A landscape with many valleys, sampled at points; each row gives a point and its height.
A ball rolls from a point to the lowest of its 2 nearest points, and stops where none of them is lower. Distance is the straight distance between rows; heights are no part of it.
Vupo height 557: [101 124 117 104 178 136 127 121 122 115 128 154 162 137 136 140  59 123
 183 112 171  90 165 137 145  90  83 140 140 140 121 113 118 116 135 117
  92  92 124 127 108]
moved height 284: [135  94 153 144 146 126 130 102 176 151 166 111 120 103 162  94 199 140
 143 113  61 130 113 107 100 134 169 143 144 141 146 106 125 117 118  79
 148 163 111 158 163]
gefo height 210: [124 123 140 105  90 150  94 152 131 125 102 156 100 156 103 162  75  95
 139 174 125 142 135 168 146 118 141 127 121 110 173 161 126 130 137 154
  77 100 173 134 109]
Podil height 285: [ 87 119 139  76 179 159  83 114 160 152 185 111 148 127 151  97 129 173
 160 127 186 118 105 113 183  78 105 114 161 130 117 130  94  90 137 134
 163  84 106 151 106]
Nezu height 777: [163 148 136 178  76 108 158 120 133 126  86 167 110 138  94 159 130  88
  96 112 133 160  91 159 115 131 135 141 148 130  99 138 178 139 122 151
 117 177 116  79 119]
niv height 585: [133 123 111 168 127 127 122 137 147 113  95 149 104 109 111 207  91 121
 112  98 128 134  90 123  98 129 139 156 147 138 111 189 139 123 142 162
 127  91 148 126 101]
lekag height 249: [100 129 111  96 160 191 112 119 125 156 173  98 175 137 126  96 143 109
 173 144 132 117 123 131 180  79 133 125 164 135 115 100  98 131 135 129
 157  67 130 129 116]
maba height 542: [109 101 107  80 160 126  79 114 105 150 166 140 142 106 113 167  83 177
 177 139 108 113 129 123 117 106 115  88 165 116 170 123 132  74 118 104
 144 103 122 150 129]
Dadun height 730: [175 138 154  99 118 121 115 146 118 125 110  99 125 155 140 131 132 126
  76 159 171 173 144 152 129 173 124 108  89 109 158 143 124 120 112 167
 122 117 121 155 135]
laku height 208: [160 122 139 103 157  72 126 108  72 179  99 134 151 149 104 112 145 124
 101 133  92 139 131 147  71 167 156  96 104 181 170 120 174 125  95 126
 134 170 105 121 151]
gibav height 278: [145 129 107 144 172 132 114 149 130 163 141 110 142 142 131 142 116  81
 132  76 187 120 103 146 187  73 126 134 149 169  97 118 154 136 128 119
  81 110 126 100 118]
Goba height 527: [132 139 221 131 170  91 114 113 188 150 142 124 156 144 151 106 160 124
 138 135 164 123  96 154 127 128 111 122 107 148 148 190 132 134 110 144
  80 139  97 139 119]
vipu height 558: [135 185 163 132 157 129 152 141  84  95 123 106 171 116 128 111 139 178
 123 126 177 119 144 109  85 175  76 134 117  99 125  96 107 142 109 153
 156 100 101 152 138]
savop height 433: [187 144 124 159 107 134 140 146 104 124 122 129 102 137 109 159 154 123
 122 121  75 136  97 138  99 127 160 135 171  90 162  96 178 128 129 114
 116 152 158 150 144]
Banav height 382: [103 179 148 103 121 109 107 143  72 131 182 116 150 136 105  94 175 180
 131 128 149 121 138 110 151 121 109  78 126 126 120  62 107 133 104 110
 140 164 122 120 175]
mamon height 359: [183 145 117 156 127 137 138 162 112 100 116  75 119 124 172 132 161 147
  96 123 123 125 124  85 107 162 119 142 113  79 119 122 131 127 152 151
 136 104 138 175 138]
mivot height 202: [108 132 140 109 162 176 152 112 112 137 146 101 185 145 132  77 149 106
 198 144 111  96 154 116 141 104 121 149 128 147 118  58 100 163 134 120
 139  73 117 121 114]
Pozel height 516: [122 133 191 161  69 160 151 109 209 123 141 133 110 134 138  97 176  79
 145 154  99 159 101 141 147 121 154 157 103  99 119 154 113 180 124 159
 106 138 138 125 114]
zigo height 330: [125 105 128 116 152 140 117  86 183 172 137 157 141 124 157  84  91  81
 140 124 159 123 105 189 170  85 127 124 170 139 151 151 144  91 140 104
  94 156 120 145 144]
firu height 652: [ 93 101  94 130  90 173 111  86 149 120 137 116 120  98 122 151 124 132
  90 162 119 176  99 127 129 147 141 115 141  92 121 181  95  87 152 160
 210  94 121 150  99]
buref height 842: [176  93 194 176 144 108 139 109 164 158  81 145 111 137 120 169 109  98
  98 105 167 143 105 168  90 161 125 155 111 176 160 103 142 138 114 137
  98 148  91 119 116]
dofif height 421: [173 139 126 145  94 130 117 160 143  99 143 106 106 131 160 169 160 160
 103 118 180 134 114  96 157 122  86 115 105  72  94 122 124 106 163 144
 131 131 118 142 117]
zuru height 379: [109 104 111 118 161  80  88 156 123 144 157  93  90  93 164 115 131 171
  73  92 150 137 141 101 124 150 154 113 121 171 138 150 107 100 115 121
 135 123 131 144 178]
Zabus height 708: [ 93 108 188 101 140 100 122 115 154 139 143 144 107 145 147  71 134 127
 140 146 130 115 170 132 108 154 138 133  70 163 178 106  93 149 129 119
  86 155 130 154 165]
nugi height 824: [147 108 209 189 139  86 104 124 168 174 123 143  98 122 121 139 135 112
 102 102 144 142  73 160 105 145 159 130 122 183 172 124 142 131 108 133
  83 162 127 136 160]
Zet height 663: [141 130 108 139 145  91 137 159  91 122  77 146 120 136  93 189  76 118
 116  86 185 127 156 136 119 138 108 136 103 172  98 125 141 142 106 130
 110 131 115  74 105]
zedig height 685: [109  76  83 144 124 155 122 103 189 119 164 123  97  86 177 125 146 134
 146 118  90 126 109  98 136 109 143 149 162 102 121 167 117  87 161  95
 179 117 140 169 130]
mise height 521: [121 150  94  90 133 150 102 121  96 123 157 100 172 134 155  98 156 147
 155 163 106 120 115 100 130 116 117  96 138  73 123 161 138  88 163 140
 191  86 136 178 127]
Deta height 435: [123 133 159 107 133 144 167  71 169 102 116 153 171 115 148  85 128 141
 153 159 104 128 143 138  78 158 102 152 147  84 152 147 112 113 129 131
 168 130 107 168 128]
kop height 434: [ 89 116 159 123 137 106  92 157 127 130 146  89  90  95 117 137 145 176
  81 129 140 164 128 107 114 175 156 116  89 164 140 160  69 132  93 166
 164 104 128 138 141]
muda height 683: [102 127 159 101 136 135 116 135 151 114 137 148 110 130 162  85  90 125
 126 150 163 124 172 149 138 137 126 145 112 114 182 131  79 124 133 127
  88 117 159 177 171]
Kufu height 626: [ 74 132 115 146 112 132 117 120 150 111 141 150 122  84 112 160 104 157
 123 119 143 133 116 109 119 127 112 128 138 117 102 176  92 114 139 153
 172 110 129 130 120]
Purir height 134: [158 116 120 138 149 130  91 165 172 129 157 129  92 146 175 154 124 135
 164  87 138 103 111 110 174  75 113 128 150 114 125 125 154 104 150  85
  44 131 161 158 133]
vol height 358: [125 136 162 131  92 115 148 148  98 137  93 154 116 181  64 148 131  88
 136 157 110 128 147 140 106 146 143 123  57 163 135  90 139 191 125 144
  90 144 130  77 111]
mab height 481: [184 116  95 139 126 118 124 160  63 141 110 115  95 142  85 215 101 138
 123 131  70 127  92 137  90 122 159 116 188 124 175 130 188 104 136 126
 129 104 160 131 105]
Rina height 332: [146 143 155 142 157  99 146 122 162 121 149  99 145 119 183  63 202 147
 127 117  89 116 107 101  94 151 138 143 140 116 132 163 143 133 119 101
 131 156 127 175 165]
siror height 600: [144 180 158 146 103 156 165 139 114  71 108 144 142 121 121 146 109 155
 112 142 171 126 150 127 105 161  82 143 118  54 146  91  91 143 132 157
 131 120 132 159 141]
Fuf height 595: [140 112 158 185 166 115 174  91 201 122 105 142 129 106 177 102 127 109
 110  89 144  96 104 147 101 137 117 186 157 137 143 162 143 129 135  99
 103 153 117 130 145]
Vened height 858: [175  91 160 175 128 146 135 111 113 167  87 143 108 140  74 194  93  89
 105 118 131 148  93 185  92 148 156 142 143 169 174  66 150 139 119 134
 119 139 115 108 119]
kilot height 499: [165 145  96  80 103 122 118 149  60 159 127 119 156 162  84 153 131 119
 116 156 152 157 136 162 154 125 127  66 123 117 122 107 170 116  99 120
 154 151 104  93 121]
Libeb height 609: [ 76 152  96 131 118 126 165 132  93  80 108 137 119  97 134  83 104 144
  83 119 136 128 185 110 117 168 130 158 111 130 113 127  71 145 123 142
 158 112 155 123 160]
Lop height 548: [ 74 135 155 132 130 115 150 128 148 106 102 146 128 120 121  97 118 118
 109 131 143 129 160 131 110 159 125 164  83 167 111 167  81 171 117 163
 122 112 126  99 116]
kanam height 81: [170  96 112 104 165  78 117 122  78 142  74 140 112 121 123 164  86 173
 109 123  86 128 141 135  49 165 138 114 127 166 176 139 170  86 101 125
 130 133 120 135 133]
Vav height 473: [123 152 148 104 111 126 133 155 149  96 153  83 130 146 183  62 203 167
 142 140 147 104 151  61 178 115  99 130 108 109  80 113 110 139 149 132
 126 117 117 133 115]
Dupok height 474: [148 137 119 103 110 138 114 128 123 146 150 134 154 144 100 160 142 152
 147 130 159 137 103 136 175  94  92  84 141 110  84  95 143  99 115 115
 150 153  87  97  99]
Sapot height 488: [ 73 146 215 121 144 108 118 105 166 136 139 156 150 118  99 113 124 140
 155 152 149 135 119 155 109 136 117 124  95 148 142 176  88 147  92 162
 128 138 101 130 114]
suna height 273: [120 131 116 184 130 130 118 153 141 123 157 137  87  87 130 171 101 148
  99  61 183 118  97 118 152 106 113 139 161 131 112  96  97 118 134 106
 107 143 140 133 162]
ded height 751: [190 135  94 154  63 148 160 130 114 122 108 115 120 139  93 183 155 104
  98 136 115 160 116 134 134 130 133 124 130 102  93  85 156 150 128 139
 152 146 103  72  93]
medo height 424: [ 85 140 178 119  88 106 125 155 166 102 162 110 107 124 144  91 201 157
 138 154 124 133 148  84 151 132 131 131  72 133  97 135  75 166 118 153
 125 142 114 110 115]
fito height 703: [144 172  79 137 126 107 150 165  71  91 108 128 153 146 101 169 112 121
 138  93 164 110 146 106 153  99  88 123 126 122  66 106 159 143 124 127
 118 127 119  77  99]
Vitir height 802: [143 154 195 173  85  75 116 130 136 151 109 166 112 141  71 149 146 113
 106 125 126 168  64 158 109 143 154 110 114 155 134 163 155 141  92 161
 107 181 125 103 136]
dunu height 441: [104 172 166 111  99 110 128 140  94 115 111 191 138 155  68 151  86 128
 157 159 158 124 157 155 119 127  94 110  91 122 138 111 119 158 114 138
  81 164 128 104 120]
biful height 480: [ 87 117 144 146 112 113  84 155 122 144 162 122  87  79  76 187 141 181
 119 125  74 143 101 100  93 151 165  95 119 141 144 132  83 130  96 140
 163 119 139 120 149]
Dufom height 201: [194  98 123 127 152 158 115 138 152 128 104 102 123 143 175 169  96  99
 120 124 151 132 123 145 123 128 118 151 145 112 154 142 158 101 150 138
  92  82 127 171 112]
sono height 446: [104 131 179 101 132  88 100 119 128 136 144 143 142 125 104 138 145 173
 156 146 117 131 136 118  90 141 111  94  95 145 138 143 124 121  95 132
 134 153  93 118 116]
vemog height 752: [ 80 147  36 150  94 160 150 127  85  92 111 152 118 113  89 149  80  98
 116 126  91 122 128 121 138 113 148 139 162  95 108 158 124 144 157 133
 164 100 192 111 122]
dosap height 623: [143 132 132 123  76 122 156 162 140  89  92 107  86 141 159  94 156 114
  91 151  94 146 182 102 133 172 148 147  57 124 110 135 117 175 131 162
  93 126 156 108 126]
puze height 529: [129  98  73  93 159 126 131 108 149 116 119 137 160 124 172 142  67 118
 152 110 173 103 152 129 158  84  81 136 155 128 102 147 148  74 151 112
 133  96 106 123  93]
zoru height 742: [ 77 170 119 108 175  82 119 119  82 126 134 158 148  97 112 111  82 176
 102 110 170 127 147 141  95 157 106 107 133 137 150 168 125 104 102 136
 143 144 119 135 173]
lifa height 532: [168 118 100 162 118 111 122 152 102 131  74 151  84 149  96 202  87 110
 112 109 102 138  90 144  99 124 160 149 177 156 147 166 186 112 137 158
  97 111 174 112 109]
Miki height 352: [ 96 130 148 140 152 129 133 138 132 153 144 126 125 120 115 117 121 138
 118  97 252 131 123 143 191 110 104 130 121 173  80 101  80 145 107 123
 149 141  77  78 109]
fufo height 317: [117 102 127 125 176 112 108 128 148 185 165 106 131 143 136 107 146 121
 129  90 203 116 102 140 205  81 127 114 125 198  89 106 126 123 119 105
 116 152  81  82 105]
bodo height 726: [159 140  89 164  89 140 171 140 115  94 120 123 126 132 117 175 135 120
 141  96 135 110 137  94 168  94  98 146 131 104  62  52 145 145 143 115
 120 132 113  69  93]
Tose height 631: [170 169 142 157 159 111 178 113 152 109 104 138 175 153 162 110 133 105
 121 101 165 103 113 148 119 113  82 156 159 104 110 157 187 132 143 119
  88 152 104 141 128]
Bunuv height 682: [141 128  96 150 101 163 174  88 135 128 119 135 134 116 140  98 112  82
  88 116 155 151 138 167 153 123 132 151 161 115 120  81 135 130 138 111
 143 158 116 108 153]
suma height 279: [154 105 121 118 194 134 114 114 177 157 133 110 158 137 195 103 130  96
 153 112 130 108 109 138 133  99 127 149 162 143 139 179 165 100 146 117
  97 100 119 166 125]
rulif height 253: [123  96 160 156  91 103 127 150 151 138 102 147  91 144  89 174 144 105
 146 122 109 132 138 104 113 136 145 139  56 187  95 120 131 183 118 139
  95 137 114  53  85]
bepof height 520: [145 101  93 121 142 110  96 124  98 150 142 141 113 108  92 222  79 155
 154 112 100 118 100 135 107  94 132  96 179 126 154 116 163  81 120 103
 139 124 121 119 116]
koge height 655: [102 139 118 132  77 121 163 129  84  93  95 154 100 115  89 130  96 131
  81 136 139 137 183 143 118 168 128 140  92 125 135  64  87 153 118 128
 136 161 138  91 154]
Gumig height 705: [128  99  45 160 108 136 135 130 159  93 153 134  96  98 169 158 126 135
 145  84 111  98 118  71 169  75 115 143 148  90  74 142 138  93 185  99
 152 121 151 127 112]
rofa height 728: [133 114 175 115 124 108 149  82 142 156 148 153 124 148 138  69 143 116
 126 142 130 127 144 156 115 143 129 121 107 144 175  62 128 132 131  92
 106 211 104 146 181]
pes height 506: [161 129 137 133  95 139 146 105 196 100 136 156 126 136 173 126 167 140
 174 142  94 122 117 110 131 100  95 131 141  58 109 148 169  98 158 107
 113 168 117 156 103]
Bez height 472: [ 97 140 190 146  85 139 104 159 180 118 165 118  89 125 130 118 161 120
 125 146 134 147 116 118 163 127 151 133  89 119 125 146  64 165 118 166
  97 121 151 138 131]
pofa height 691: [121  90  91 125  76 162 161 119  90 119 103 123  96 122  95 146 101 105
 111 155  73 125 172 141 130 141 156 131 124 119 150  52 118 154 136 101
 137 121 159  82 118]
mator height 799: [159 146  84 128  89 167 142 172  55 116 119  82 123 133 105 161 122 118
  79 139 163 140 154 123 181 138 127 113 127  93 127  55 106 153 128 132
 151  86 147 106 129]
Vogum height 478: [153  84 107  68 157  99 115 135 123 123 101  88 137 127 196  95 121 144
 135 150 104 110 183  94 104 159 121 138 104 147 129 149 135  97 124 128
 117  99 110 152 113]
meve height 282: [209 113  92 155 173 142 119 155 100 131 112  68 122 129 178 152 126 118
  95 101 114 124  99 114 103 147 146 148 155 114 143 129 166 105 147 130
 125  81 148 188 140]
Kabo height 702: [142 153 142 168 135 142 176  78 128 129 118 156 166 106 105 127 117 118
  98 109 157 140 108 173  95 143 106 150 173 110 130  87 130 125 116 125
 157 171  86 125 149]
tanag height 611: [ 85 131 113 121 176 140 132  99  80 156 105 151 163 130  91 108  71  79
 126 123 134 119 147 179 112 134 144 130 139 175 163 110 120 147 123 126
 126 117 144 115 153]
Buna height 325: [108 108 128 179 134 115 112 150 165 129 161 119  72  83 162 128 137 150
  89  78 144 125 108 112 135 133 150 148 142 136 133 137  89 120 128 103
 116 137 149 150 185]
Zaz height 583: [ 89 126  99  77 174 116 113 110  82 153 140 143 171 140 104 106  80 106
 164 124 163 105 164 152 159  92 108 105 129 171 131 105 137 117 119 104
 126 130 113 100 129]
Lerim height 362: [ 91 148 123 101  97 144 127 152 109 120 148  85 137 125 122  79 198 132
 138 166  79 136 158  79 145 145 165 131  97 140  98 127  87 173 121 154
 161  99 138 104 120]
veke height 283: [102 123 131  76 160 130 122 139  92 136 129  80 179 140 127  89 164 137
 186 160  99 103 161  79 127 127 131 124 104 171  90 120 112 160 108 140
 165  69 103 107  89]
fuz height 140: [102 107 179 166 132 128 132 130 144 158 131 134 131 131  73 158 167 117
 152 120 134 132 116 122 111 135 145 133  77 196  91 118  92 187 101 146
 143 126  82  68  84]
defe height 720: [115 180 134 157 176 111 151 110 102 124 127 156 165 100 105 129  81 143
 104  82 194 115 115 159 107 131  90 134 167 128 133 120 133 124 118 122
 136 150 107 132 164]
tede height 792: [130 158  71 120 138  80 130 128 119 107 115 143 149 143 154 100 130 112
 131 108  92 112 123 104 117 106 132 127 147 122 101 206 200 110 154 118
 114 148 153 137 139]
zub height 545: [150 145 129 146  65 136 162 121 176  81 103 182  99 136 132 145 137 111
 173 152  73 129 125 127 111 114 120 152 140  61 117 163 182 132 160 136
 106 167 152 128  97]
sazop height 519: [ 91 150 108  65  94 145 103 124 128 112 158 155 150 141 127 105 129 144
 186 179  98 118 144 115 153  95 113  90 138  71 124 157 123 102 145 123
 147 126 157 149 129]
Lila height 289: [141 123 128  89 142 110 135 139  43 149 109 107 141 148 100 110 125 135
 112 155  79 118 159 135  84 168 158 103  93 155 179  74 131 153 110 115
 125 125 149 129 159]
fanit height 561: [117 102 175 157 147  88 143  97 209 136 132 121 126 109 164  93 144 119
  93 114 179 120  95 155 136 134 122 158 125 161 134 189 115 128 117 130
 122 154  79 105 126]
vife height 526: [130 161 150 126 121 122 109 140  65 174 138 139 141 146  61 133 118 108
 104 136 187 158 109 182 146 132 134  77 115 143 142  86 131 145  93 133
 129 173 109 106 167]
libud height 670: [ 95  87  89 132 134 177 105  77 167 150 160 107 127  91 141 117 138 116
 112 136  84 162  88 130 126 129 169 130 178 120 140 182 110  84 143 129
 203 101 134 167 129]
nel height 394: [130 143 130 142 134 142 125 140 121 118 135 142 130 129 119 142 130 128
 160 126  92 114 125 129 114 118 134 138 151 106 149 110 135 134 127 105
 109 133 157 148 148]
Kalu height 438: [ 70 123 143 129 133 137  98 129 148 156 189 149 116 132 115  85 132 145
 172 106 133 103 115 122 189  68 123 109 135 154 109  83  93 134 131  85
  88 163 147 115 145]
fibem height 662: [106 120  76 161 109 133 123 109 114 152 130 141 107  97 120 102  94  74
  70  92 145 153 112 164 166 111 169 130 168 156 127 124 133 122 131 112
 128 159 150 108 179]
Zalot height 343: [122 156 123 105 140 118 123 165  33 146 151  85 158 134  87 114 158 151
 131 139  91 109 147 106 118 139 145  90 117 141 139  56 114 166 105 114
 147 110 142 114 162]
did height 453: [176 140 128  95 110 137 104 139 129 124 162 109 139 150 144 155 159 189
 133 130 179 131 106  99 166 109  66  77 128  76 101  99 140  68 142 131
 152 136  95 140  97]
Pinin height 297: [114 147 105 133 117 146 101 146 131 120 111 179 108 150 124 128  62  84
 138 136 144 133 111 161 151  99 150 139 161 104 160 203 150 125 158 140
  78 111 205 162 147]
novar height 509: [148 153 158 119 148 125 151 145 134  93 135  77 152 137 186  80 181 170
 119 123 203 106 145  85 146 137  73 150 116 116  88 107 108 137 137 146
 149 101  84 145 110]
Vate height 607: [119  94 115  68 163 109 111 117  97 157 117 131 138 131 117 131  79 135
 131 140 186 137 182 153 130 142 110  98 103 164 146 117 122 100 106 119
 159 129  89 111 118]
tof height 815: [169 123  58 117 125 123 139 121 111 114 102 121 129 135 163 112 146 116
 142 136  30 121 124  94  90 135 159 138 144  96 117 183 195 106 153 126
 151 129 160 162 118]
lal height 193: [136 102 159 149 152 107 103 131 198 126 164 128 107 134 166 153 138 173
 158  74 147  87 104 103 158  86  90 122 141 150 102 120 131 105 140  75
  56 161 113 124 106]
tipu height 638: [ 88 138  75 146 158 147 142  91  99 137 101 159 138 105 104 104  72  91
  91 100 113 138 116 171 117 133 167 143 187 141 155 151 135 115 117 122
 152 122 180 142 172]
kuf height 415: [162  80 123  89 123 114 122 123 155 114  91 119  93 117 188 108 117 147
 127 150  66 130 166 112  86 168 143 146 112 119 170 142 138  95 131 115
 113 130 138 172 131]
zuf height 490: [ 96 176 139  74  98 129 111 146 109 110 139 164 160 167 101 121 121 137
 187 175 120 113 158 127 154  97  94  94 105  97 121 135 125 141 131 132
  85 130 153 116 114]
Potan height 770: [ 96 185  73 144 110 163 137 147  48 108 137 111 144 115  79 139 130 135
  88 141 101 132 110 121 127 137 149 106 142  79 123 144 116 148 145 155
 190  91 185 139 146]
fep height 451: [138 108 121 135 192 167 124 149 100 130 109  92 152 119 123 162 102 132
 171 137  50  91 121 109  81 141 147 151 148 128 157 126 121 151 123 131
 131  36 163 167 101]
Mov height 457: [ 94 142 106 137 105 160  90 152 151 136 207 134  99 122 130 104 163 138
 155 114 121 121  90 106 206  71 141 108 153  97 105 114 103 124 142  93
 117 145 178 152 155]
neloz height 646: [126 139 169 100  93 133 128 151 152  73 115 143 106 126 150 128 110 154
 147 174 124 126 182 112 117 157  93 136  82  71 162 132  83 128 131 151
 104 120 148 168 120]
varu height 310: [112 111 145  83 158 124  86 149  98 148  93 133 127 153 100 156  79 125
 139 160 116 134 149 150 103 149 147 115  94 165 178 178 119 139 108 160
  98  68 156 133 108]
pefi height 241: [133  76 152 149 138 108 114 112 198 144 168 133  92 116 174 126 174 156
 168  96  78  98 115 100 127 100 135 129 141 146 130 106 147 102 129  56
  95 184 113 135 137]
sez height 477: [157 146 127 127  90 144 170  86 170  92 132 139 157 131 170  88 167 141
 131 146 124 133 127 117 120 129  85 133 147  50 111 132 147  97 154 121
 168 162  95 160 127]
fute height 344: [139 100 110 141 133 136 153 120 139 109 123 126  97 105 159 102 133 130
 146 114  74 112 163 110 104 143 146 164 135 120 153  83 123 131 130  75
 129 141 148 152 158]
ker height 498: [124 128  79 119 125 128 129  93 138 133 136 160 169 121 111 158  94 117
 147 114 148 128 100 140 150  80  93 107 172 119  78 159 161  84 139 125
 160 145  90 102  90]
rofe height 723: [150 114 158 111 139 125 153  95 149 156 125  95 157 142 145  71 189  99
 114 149 125 155 135 145 121 152 145 143 108 163 123 115 130 146 118 141
 153 142  70 113 119]
zef height 785: [131 171  78 147  95 141 133 162  63 113 152  96 118 117 110 126 144 132
  60 114 155 148 125 120 158 140 140 108 137  95 120  85 105 140 137 134
 163 132 156 127 181]
foli height 741: [139 109 156 100 120 122 132  88 158 178 159 117 147 151 148  65 176 109
 124 147 145 150 121 164 161 111 130 109 124 148 136  76 139 118 125 102
 134 192  73 116 148]
tani height 729: [ 76 133  52 169  88 155 125 138 150 105 141 158 102 107 126 131 109  91
 142 107 111 118 108 108 177  81 149 143 149 109  73 183 127 143 171 128
 133 112 185 107 123]
vuzu height 750: [176 106 164 111 111 138  99 111 126 144  98 103  97 148 128 144 114 110
  63 163 122 190 115 177 115 175 166 109 116 124 200 146 137  97 106 158
 120 116 145 167 140]
Rig height 769: [ 95 172 108 129 124  98 152 103 113 131 126 165 164 135 108  70 151  90
 144 118  78 125 124 135 121 103 149 129 147 146  99 159 173 158 128 113
 120 172 149  96 157]
razi height 236: [ 85  93 153 117 115 104 132 118 160 144 134 142 121 136 104 124 167 152
 164 132 155 129 148 103 148 117 120 123  80 181  66 117 102 147 114 117
 163 167  58  58  70]
doz height 410: [ 78 133 159 110 134  97  79 151 115 137 184 129 117 123 106 127 154 190
 152 120 131 113 140  95 134 114 114  85 108 156 123  98 100 126 107 107
 114 154 117 120 149]
Pifo height 104: [176 117 116 111 103 169 111 156 144 112 104 115 113 157 145 183 104 103
 142 172 123 137 126 136 142 122 127 127 130  78 149 157 144 114 165 160
 101  81 158 156  88]
kem height 661: [115  71 131 100  93 149 132 118 120 127 110 108 105 127 105 145 133 129
 114 171  97 151 175 126 124 168 151 120  77 153 134  91  84 141 111 132
 169 113 104  89  92]
fime height 697: [161 120 128 104 123 150 147 116 117 132  84  85 149 147 132 108 161 103
  91 162 109 168 145 139 113 178 144 133  96 137 121 137 133 145 111 160
 158 105  99 117  96]
Rafal height 562: [148  96 164 172  91 159 174 121 193 116 117 108  90 122 162 101 183 100
 128 134  86 137 151 107 120 149 161 178  84 126 119  97 125 185 139 138
 100 121 129 102 120]
dani height 753: [ 86 175  96 146  73 131 153 113 144 112 137 169 146 124 106  94 147  91
 138 132 117 132 113 126 157  91 130 127 136 111  66 167 146 161 140 139
 130 163 136  82 129]
Zozaz height 617: [135 133 147 142 175  82 145 148 127 112  69 146 139 134 127 147  92 118
 115  95 165 110 148 129  90 153 106 160  92 179 111 170 142 149 118 145
  78 112 116 102 105]
mut height 835: [176 140  68 126 118 131 160 125  67 112  80 102 144 130 128 131 138 142
  98 147  36 127 114 110  71 157 151 123 145  98 121 147 171 117 133 146
 178 119 144 148 114]
Lodov height 389: [118 104 134 103 159 169 130 140  90 123  78 113 121 136 119 143  73 125
 136 163  76 116 166 141  88 168 153 145 112 141 182 132  97 156 122 139
 110  46 177 158 110]
Suv height 385: [141 144 156 108 163 108 140  99 145 117 126 128 173 116 162  82 158 164
 152 146  68 122 118 114  53 164 123 139 135 106 150 184 148 113 117 131
 148 136 114 188 137]
Biv height 633: [115  86 114 112 125 161 111 115 111 144 116 108 110 107 102 171  82 129
 105 149 161 153 150 156 140 151 132 113 128 142 150 110  89 114 110 127
 162  96 119 113 110]
sumul height 211: [155 134 115 185 121 130 123 154 163 129 139 136  83 132 156 157 108 103
 109  72 188 114  82 137 180  79 121 148 160 123 106 122 148 126 157 106
  61 148 151 133 151]
gavaf height 494: [133 140  97 121 186 159 117 129  94 128 150  91 188 128 142 128 137 140
 190 137  80  90 102  92 105 112 125 124 157  90 127 149 148 115 146 132
 170  56 144 184 113]

Where does a ball stop that starts at each point below?
fanit: kanam
Kalu: kanam
kem: Pifo
sez: Purir
Gumig: mab
mise: Pifo
